Points on a hilly landscape, in no order, each with its height.
From any point a ball rolls to the lowest of the 6 points nearest to it. It stops when none of these is lower. Distance is the straight distance between rows; heights are no part of it.
z_663 h=18.3: 53  126  92  81  89  161  165  140  93  151  138  125  65  112  68  63  103  104
z_519 h=42.2: 99  68  61  111  99  38  86  103  101  72  123  40  68  60  74  93  145  86
z_483 h=40.5: 55  88  82  120  100  99  128  159  103  150  128  147  64  87  88  84  134  94
z_26 h=45.7: 81  122  80  97  93  124  106  122  107  134  100  133  87  89  97  99  126  107
z_656 h=16.4: 108  85  134  84  102  150  116  74  95  121  105  121  147  111  106  82  67  119
z_546 h=34.3: 132  111  100  114  116  76  71  103  89  65  104  69  102  65  96  116  110  121
z_622 h=48.4: 79  157  96  102  67  84  89  59  125  76  63  117  97  122  115  121  106  102
z_161 h=72.2: 68  130  105  91  71  165  151  75  96  121  80  116  113  139  104  87  87  78
z_894 h=52.4: 74  146  77  103  58  96  119  67  122  88  30  126  93  150  130  99  100  57
z_506 h=44.0: 87  142  89  104  82  99  101  87  122  105  83  128  91  98  108  124  120  110
z_915 h=32.9: 102  80  144  75  93  44  93  104  73  46  113  55  98  156  145  126  57  139
z_135 h=32.8: 158  51  87  97  136  123  96  100  87  123  136  42  127  78  67  58  80  55
z_892 h=44.2: 46  149  81  110  93  108  123  110  125  131  77  158  69  119  104  116  110  91
z_578 h=30.0: 104  119  145  91  63  44  94  77  99  26  96  72  91  130  142  121  75  133
z_555 h=46.8: 95  62  75  110  112  113  95  122  105  148  142  113  93  60  53  62  132  75
z_404 h=34.4: 136  97  125  107  129  91  70  116  91  74  95  75  119  94  107  130  88  123
z_342 h=11.3: 146  59  91  95  146  100  85  116  79  97  112  40  110  74  86  91  93  87
z_784 h=20.7: 80  114  128  98  72  131  105  56  106  96  55  133  132  139  125  115  75  75
z_951 h=53.8: 88  118  98  91  96  158  127  102  102  145  112  120  105  96  87  85  93  116
z_755 h=37.9: 140  63  137  89  136  93  91  114  64  78  115  71  124  111  125  117  52  121
z_424 h=29.4: 105  64  149  85  119  56  72  105  73  54  105  84  111  142  140  124  59  125
z_763 h=32.3: 161  52  122  98  148  106  99  122  73  103  128  55  136  86  94  94  56  97
z_315 h=47.0: 125  59  159  84  128  123  103  85  80  102  118  115  143  129  101  96  36  119
z_615 h=35.2: 130  70  82  98  116  52  85  108  79  73  114  18  85  76  91  106  111  94
z_189 h=34.9: 131  63  60  116  138  59  72  90  76  100  135  39  92  70  65  90  109  38
z_704 h=51.1: 88  139  95  85  62  115  116  71  123  94  44  138  105  155  127  103  92  67
z_181 h=29.5: 135  102  111  101  86  58  89  104  87  48  96  40  89  92  112  119  100  138
z_568 h=51.9: 81  136  94  105  38  65  100  57  137  58  27  118  104  149  142  99  99  70
z_19 h=38.4: 150  29  133  82  158  92  102  137  69  103  122  82  130  141  115  110  34  111
z_928 h=47.6: 138  67  138  96  131  146  99  88  79  108  116  100  147  92  89  86  50  122
z_596 h=43.3: 80  110  72  126  78  46  92  122  120  77  97  104  59  61  82  97  150  134
z_756 h=41.8: 62  121  67  114  107  83  113  145  119  136  99  153  57  93  99  101  136  101
z_353 h=47.7: 47  167  59  104  62  69  116  79  144  81  61  137  66  129  128  100  113  90
z_933 h=29.6: 101  124  104  113  92  77  73  95  110  68  92  86  94  75  109  122  125  136
z_250 h=51.5: 110  79  80  94  117  156  106  127  103  153  125  99  91  72  59  60  116  94
z_53 h=33.8: 70  88  72  95  89  133  147  158  81  164  156  120  74  83  59  39  138  107
z_529 h=49.9: 99  99  89  102  98  130  97  108  109  135  115  117  89  66  75  89  119  98
z_859 h=40.6: 96  119  133  98  75  89  81  63  107  56  64  106  118  135  126  130  77  99
z_119 h=42.6: 50  121  62  118  75  35  111  137  137  99  95  142  57  84  102  99  144  125
z_262 h=41.7: 132  60  63  102  143  84  80  83  86  128  140  47  95  66  49  72  92  16
z_194 h=37.0: 105  116  101  100  96  105  83  94  110  98  90  111  100  75  109  122  122  120
z_332 h=32.2: 132  75  78  103  125  94  76  101  81  102  111  67  108  56  83  96  125  82
z_456 h=44.1: 92  87  79  116  104  105  84  123  106  141  117  130  88  56  82  79  150  91
z_970 h=51.2: 77  106  136  84  73  152  127  55  106  104  80  135  134  155  112  95  74  84
z_162 h=53.7: 92  116  118  101  100  133  97  77  105  103  81  125  120  102  110  110  101  109
z_87 h=42.4: 99  89  67  118  106  79  76  117  102  99  113  110  78  57  89  109  139  106
z_7 h=55.5: 88  110  113  95  97  155  110  80  102  115  85  125  112  110  97  114  101  98
z_693 h=50.6: 76  141  109  98  85  126  105  73  123  98  75  125  103  100  104  118  96  103
z_418 h=16.5: 121  103  131  98  99  78  78  91  86  57  94  72  119  107  122  132  81  133

For each start below, name the point where the ball stops.
z_456 | z_663
z_596 | z_418
z_519 | z_342
z_250 | z_663

Call two points neighbours if one is among the 6 nearest of the other. Go from one point of each pair to the other, from neighbour to neighbour, staying as low as possible. Name the highest point that can't be avoided.
z_784, z_418 | z_859
z_656, z_784 | z_315
z_418, z_342 | z_546
